Each row is a point on a landscape with many valleys, with its height.
A ball rolls from a point to whichever of its 2 nearest points has the largest drop for the distance, and stops where none of them is lower. Distance is the straight distance between rows; heights are no part of it.
Dofe: [-29  14 -23  16  -8 -36  -6   3   9 -19  23  37  25  -4  -6   4   5  44
 -28 -17]  (h 363)
Dazi: [ 13  -1   4  -3   2  17  19 -15  17  18  -6  33 -18 -13  26  17   0  -3
  -3 -10]  (h 255)
Ganos: [  8   1 -28 -25   9 -19  -3  20 -23 -37  11 -13  14 -32 -14  23 -11  42
  -7   1]  (h 252)
Teso: [ -3  28  11 -13   0  15  -5   9 -29  -4   3 -13  -8  39   5 -15  35 -22
 -20 -19]  (h 292)
zoduk: [-47 -21   4   7  -9 -19 -17 -14  10  43 -28  37   6  -9   0 -18 -34  14
  26  24]  (h 606)
dosim: [-11  32  -6  29  17  -5  -6  32  15  19  -4  17  36  17  -6  -6  15  15
  -4  -8]  (h 581)
nanev: [-13   1   9 -13   2  -7   1   1 -35 -29 -12 -13  12 -14   8  24 -11  10
  43 -10]  (h 94)
vili: [-23  37 -17   0 -14 -18  -8  -4 -16 -15  10   4 -26  23  -5   7  50   6
 -28  -5]  (h 454)
ful: [  1  18 -36   6  11 -24   5  13  17  21  -5  54  10  17  -2  -2  10  17
 -31  24]  (h 536)
Tor: [-42 -15  14  19   0 -17 -29  -3  -5  22  -2  26   5 -17   0 -16 -18  37
  43   1]  (h 602)
fot: [ 40  -4 -19  -3  16  -3   8  46  12  25  14  -6  22 -16   4 -25 -30  -4
  -2  16]  (h 560)
nali: [ -2  10   5 -30  28 -12  12   9   7  -3 -14  15 -14  -4  -1 -39   4 -13
  -2  10]  (h 379)
kib: [  8 -14   5  13   1 -14  15 -19  -3 -34   9 -24 -24 -41  14  28 -17 -12
 -11  -8]  (h 135)
fima: [  2  28  25  16   2  47  -4   5  24  26  -6  -7  10   9   4  -1  -1 -31
   4   3]  (h 575)
fube: [ -8 -15  34   9  14  14  -9  -8 -14  -4 -14  17   3  14  22  -8  -6  -6
   2 -11]  (h 294)
kabi: [ -8   7  13  -1  13   1 -27 -20  -4 -20   2 -16 -28  -4 -34   2  36  17
 -14  -2]  (h 232)
lidi: [ 49 -14 -18 -17   4 -28 -20 -10 -16 -19  30 -28 -13 -30 -16  16   6  -1
 -13   9]  (h 303)
mitat: [ 18 -33   1 -13 -37 -16   1  10   4   3  57 -32  -1 -36 -37  -1 -19  15
   6 -22]  (h 394)
tig: [-23  14  13  37 -13  -2 -43 -14  20  38 -18  33  15   2 -11 -13 -11 -21
  -3  40]  (h 574)
rad: [ 32 -19   9 -32 -20  11   3  -7 -26  22   7 -14  20  30   7 -11   0 -39
  -6 -19]  (h 444)
Baza: [ 23  11   2 -19   8  19  27  14   6  47   3  -5  23 -29  -3 -17 -18 -11
 -29  16]  (h 633)
vig: [-36  19  28 -16  -5  18 -28 -26 -15  23  -1  29  11  41   0 -20  13 -12
 -13   2]  (h 234)
Kazez: [  2  32  14  10  -6  36  11   8   8  21 -19 -13  41 -19   3  10 -20 -21
   7  24]  (h 592)
Vog: [-29   4  16 -10  -6  -7 -11 -36 -17 -39  -8 -23   7 -18  -6  38 -12   4
  21   9]  (h 153)
tup: [-27   3 -14  25 -19 -30  -5 -22   7  15  14  40  23  10  -1  -6  12  28
 -22 -16]  (h 316)
bovul: [  7  -2 -18 -21  -4  -4  20  26   2 -12   7 -31  13 -19 -16   5  -9  -6
  12 -35]  (h 374)
vev: [-24  -5  -6   4  12 -17 -15 -34   4 -24  -8 -35   3  -8 -15  51  -9  12
   5  35]  (h 198)
gato: [  2   3   4  12  15  -5   0 -25  13 -19  10 -57 -14 -19   2  42 -15 -22
 -17  10]  (h 30)
dul: [ 36  28 -23   2   9  10   2  13   9  21   8  25 -12  13  22   7  25 -10
 -16   5]  (h 522)
zud: [ 14  -7 -19 -24  12 -12   5  16 -35 -12  -6   1  12 -20   6   5 -11  32
  26  -2]  (h 165)
borop: [ 23  -3  -3  13  -7 -13   3   7   6 -31  30 -27   5   2   9 -22  10 -16
   9 -21]  (h 279)
Rubu: [ -5  15   8   3  -4   4   6 -15   7   8  -6  35 -27  13  15   6  31  -4
 -11 -10]  (h 257)
kizi: [ 31 -21 -16 -25   9   1   6  27   0  27  -5 -12   7   0   5 -31 -24  -9
  28  26]  (h 537)
bot: [ -2  -2  -9  16  -1 -16  26   3  -2 -26   9   6  -7 -44  26  34 -20  18
   6 -21]  (h 227)
fip: [-12 -30  16   1   4   0  36  -5  -9  -4 -24  17 -20  -9  22   5 -25  -6
 -10  -7]  (h 455)
natiz: [ -7   4  14  38 -13  19 -20 -12  33  17 -12  30   0  33  -3  -9   1 -14
  -9  45]  (h 567)
Datu: [-18 -14 -10 -20  16 -13  14  11  11  -2 -21  20  -9   3 -13 -29   4  22
   3  10]  (h 402)
veli: [  4 -33   5 -11  12  16   9  18  -2  12 -28  -1  -3  22   6 -28 -26 -10
  18  21]  (h 525)
Pini: [ 11 -14  11   0 -13  -9  -4   5  -4 -11  34 -61  -1 -40 -21  -2 -13  -4
   9 -22]  (h 361)
siriv: [-10  20  11  24  10  -8  -4 -20  -5 -24   1 -29  -7 -21  -8  49  14   2
 -20  -6]  (h 145)
Pel: [ 28   1  -9 -15  -8  -5   4  -3  -7 -15   7 -17 -26   4  -3   7  23 -26
 -15 -27]  (h 412)
siv: [ -5  -4 -29 -12  -7  -6  12  19  -4 -25   5 -44  -2 -27 -25  38 -22  15
  17 -16]  (h 330)
ribo: [ 37  -3  -6  15 -10  24   9  -3  21  18   8   0  13   7  19 -25  -8 -18
 -14  43]  (h 540)
laso: [ 20  30  -5  11  13  21  -5  22  11  22  18   9  27  -1   1 -13  15  26
  -4   0]  (h 543)
mesip: [ 24 -14 -14 -20   9  -8  24  10   2   4   5  10 -14 -32   6  -6  -7   8
 -16 -12]  (h 387)
godat: [ -2  -6 -16  10  -3  -3  14  25   8 -19  30  -5  27   2  26 -34 -23  34
  33   6]  (h 210)
Mubit: [  0 -28  24  18   8   7 -13  -6 -24 -25 -20   4 -21   4  11  30  -5  -7
   4 -25]  (h 325)
feg: [-17 -24  -6 -21   5 -19  10  -8   9 -32 -24   3 -35   3 -17  -9   6   4
  -1   8]  (h 419)
biral: [-15  13  16  10   4  -4 -28 -18 -19   2  -6  29 -14  16  -5  19  36   6
  -5 -22]  (h 231)
Vokid: [ 29  30  16  13 -24  45  -3  -5  29  33  11  -4  -2  -3   9  11  -2 -45
  -3  16]  (h 561)
deber: [ -8  -7   7 -18   3  24  15  13  23  15  -4  -3 -10 -17  -7 -19  -5   7
  34 -16]  (h 457)
Vumef: [ 18 -35 -10 -25 -29  -1  13  -5 -16   9  34 -24 -11 -35  -7  -7 -26  28
  23 -19]  (h 415)
Kig: [ 11 -18 -10 -42 -17   9  15  15  -9  14  -3 -26  13   0 -11  -4 -14 -14
  39 -28]  (h 405)
sed: [ 20   1   3 -41  -4  16  10   8 -16  14  -2 -18  30   7  -3 -17  10 -11
  12 -18]  (h 424)
gif: [ 41 -32 -17 -18   4 -35   7   8  -7 -11  22 -11 -23 -38 -11  -5 -12   1
 -15  -4]  (h 345)
Tutip: [ 14  -2   5 -28   0  35  -3  -4  27  19  14  10  -7 -11  -3 -27  10  15
  28   6]  (h 468)
kek: [  1  -1  16   0 -11  37   5 -11  14  17 -28  15   5 -10  -3   0 -18 -10
  -4  55]  (h 507)
Rek: [ 26  -2  -8  -4  15  -3 -21 -23  -8 -30  13 -29 -27  -8 -19   8  29  10
 -18  13]  (h 261)
Vove: [-40  22   5  12   4 -40 -29 -29 -32 -19 -12 -15   1  19 -18  30  15 -17
 -37  11]  (h 319)
zevu: [-14  12  15  34  12   1 -15   0  18  31 -17  34  14  -8   6   8 -11   7
  11  31]  (h 583)
popu: [  3 -34  -5  20   3   2  -7  10   4  -7 -12  13   1  47   9 -20   8  11
  16   4]  (h 118)
los: [-25 -13  -2  28  10 -34 -13  -8 -17 -24 -29  -9  -4  14 -19  34   1  -2
 -23  -4]  (h 284)
sog: [-44  13  20  29   7 -19  -1  -6  -5   9 -11  10  14   3  -5 -15  10   4
 -22 -24]  (h 273)
Gerag: [ -4  30 -14   2 -12  -9 -12 -28  -7 -28  19 -21 -39  15  -3  28  41  -5
 -35  11]  (h 441)
fik: [ 11  16 -12   2   5   4   2  16  -1  -8  12   2   6  -7 -10   3  25  23
  -9 -28]  (h 503)
patud: [  3  21  -3 -10 -13  -3  -4 -14  -3 -33  10 -11 -42  23  11  13  29 -34
 -19 -12]  (h 428)
pamu: [ 33   2  -2  -2   8  35  -5  -5  26  30   2  24 -13 -21   3  -8   0  14
   4  33]  (h 481)
rega: [ 29 -37  10 -29 -34  -5  -4 -15 -19  -6  22 -24   6  17   9 -11  -4 -34
  21 -19]  (h 456)
Mut: [  7   7   7  -7   4   5   1  -1 -18  -3  -7  15  16 -13  36  23  -8   3
  46 -10]  (h 152)
dube: [ 42  10 -18  30   4  13   1  32  28   6  18  -1  19 -12   5 -28 -16  -5
 -13  46]  (h 566)
Vasi: [-36   0  18  -2  -4 -12 -37 -26 -10 -17  -8  -3   0  15 -33   9  25   5
  -1 -15]  (h 208)
pedu: [-32  27  14 -15  12 -12  -7   7 -16 -13  -8  11 -13  45   9 -28  16 -30
 -23  -1]  (h 321)
mok: [-38 -31  11   8  -8 -18  15 -15   6 -26 -21  16 -14   9   8  -6 -14   3
   3  -3]  (h 435)
madi: [  4 -10  14  19   1   3  -2  -6   2 -40  16 -44  -6 -17   1 -12   0   0
   9 -12]  (h 322)
lefin: [  0  20 -14  21   4   1  -7   3  27  30 -17  39  -5  24  -5  -2  17  -5
 -21  40]  (h 557)
lupa: [  0 -12 -19 -21  -4  18  28  27   2  33   3  -6  -8 -21  -4 -18 -35  25
  33  -2]  (h 442)
rure: [ 20  11 -31  -2   9  -1  28  29  21  12   8  19   5  -6   9  -4 -11   9
 -33  -6]  (h 453)
noli: [-22   0  16  10  14 -24 -19 -17 -13  14 -15  45  12 -13  15  -2  -6  14
  18  10]  (h 594)
zek: [ -9  22  -8  -4   3 -19  11   1 -12 -26  -2   3   3  12  -1  -1  26   3
 -14  -6]  (h 472)
suliz: [ -5   3  23  -1   4  28  -8 -11 -17   5  -5   7   4  40   5 -20  18  -6
 -21 -13]  (h 260)
mitef: [-52   6  25   1 -11   4 -24 -15 -18  17  -6  21  22  53 -14 -10   3 -25
 -20 -27]  (h 212)
doti: [-10 -13  -3 -23  -5  -1   3   1 -12 -27 -13 -63  -2  -4 -20  33 -18 -12
  18  -5]  (h 364)
bape: [ 25 -41  18 -12 -25   7 -22 -14 -14 -18  25 -43 -13   5 -13   3  -2 -21
  20 -23]  (h 466)
Lugub: [  9  12  -2   3   7   1  15   9  15   5   5  23   0 -27  33  20 -12   4
  22 -15]  (h 209)
gupi: [-21  -3  -1  10  -8 -10   8 -17  13  12  -3  37  -7  26  -2 -22  25  13
 -21   5]  (h 285)
fupof: [-16 -18  17 -15  -3  33   4  -7  11  24 -28  16   4  22  -1  -9 -22  -9
  10  29]  (h 516)
Doba: [ 26 -12 -10 -21  -3  -4 -11  -5 -13 -21  -4 -49 -12  -1 -28  35   8 -27
  -4 -17]  (h 388)
bom: [-11 -18   6  -1   0  17  46   7   5  26 -20   1   8 -15  19  -5 -31  -2
  -6   1]  (h 476)
sif: [ 38  27   4  -2  -5  17  -3   3  19  34  22  10 -12   4  23   6  13 -40
   4  -4]  (h 545)
nar: [ 14  -3 -32   1  -3   9  30   6  24  19  -5  41   6   0   9   6  -7  20
 -33  24]  (h 504)
Didi: [ 32  27   5 -14  -6  24  18  -5  -4  38   1  -5  34 -23  13  12 -14 -30
 -12  21]  (h 611)
vab: [-37  13  19  26   9  -8   1   8  -5  -7   0  -8  29  -5  -5  -2   6  19
  15 -29]  (h 207)
Gerar: [ 31 -18 -26   3   4 -19  -5  34   5 -28  23 -24   3   5   2 -26  -2  10
  29  -5]  (h 218)
fale: [ 25  24 -17 -21   6  -6   3   4  -5  -2   7  16 -19  26  23 -20  31 -15
 -15   9]  (h 499)
gabug: [-43  18   0  33 -15 -29 -10 -12  -4  39  -7  30  25  19   4   4   9 -10
 -26 -22]  (h 315)
kob: [-15 -25 -14  -4  -2 -10  -1 -20  -6 -26  -8 -31 -24 -18 -22  40 -14  33
  13  19]  (h 233)
vuk: [ 12 -21  12  31   1  10   3   4 -28 -11  -8 -20   4   3   3  25   3   8
  -5 -35]  (h 362)
salit: [-42  -6  22 -15  -4   9 -16 -10 -17  -9 -21   6   1  36 -28   8  12 -12
 -10 -30]  (h 187)
luma: [ 18 -28 -14  14   6  -3  -7  21  -8 -15  -1   1 -10  16  19 -21  -4  23
  41   7]  (h 161)
zem: [-11 -26 -14 -31 -20  12  31  -2  -1  -8   8 -19 -21 -20  -6 -16 -28  27
  28  -6]  (h 427)
nibaf: [-15  16   0  19   6  -6  13  15  11 -17  10  -3  36   5  16 -14  -2  11
  25 -10]  (h 107)
vum: [  5  14  -9  20  10  17  -6  27  18  28 -14  24   8 -14   2  27 -19  15
  30  27]  (h 595)
Fozo: [ 33  -2 -16 -10  -2  -1  15  -2   3   1  11   4  11  23  30 -32   8 -10
 -11  16]  (h 519)
Ledu: [-16  36   6 -10  23 -13   6  15  14  -5 -17  19 -16  25  17 -24   8 -38
  -9   7]  (h 348)
tibef: [-17   4  -8  38   8 -21 -12   0  -2 -31  -7 -17   2 -10 -25  48   8  22
  -6 -10]  (h 226)
peka: [  0  28  17  -5   7  35  -3 -13  23  33  -8  21 -11 -11  -3 -18   6  -9
 -17  44]  (h 495)
tis: [-10 -28  21  27   3  12 -20   0   1 -24  -5  -9 -12  32 -11 -18  16   8
   5 -20]  (h 163)

Call two points neighbours if one is among the 2 nearest of the other. Go from one point of each pair to the other, from neighbour to neighbour, staying as low as possible. Name the highest point that can't be avoided.
siv, fale => dube
nanev, popu => fube
nanev, salit => Rubu
gato, nanev => bot

Where does a ball stop that starts at each point below?
tig => salit
laso => siv
kizi => popu
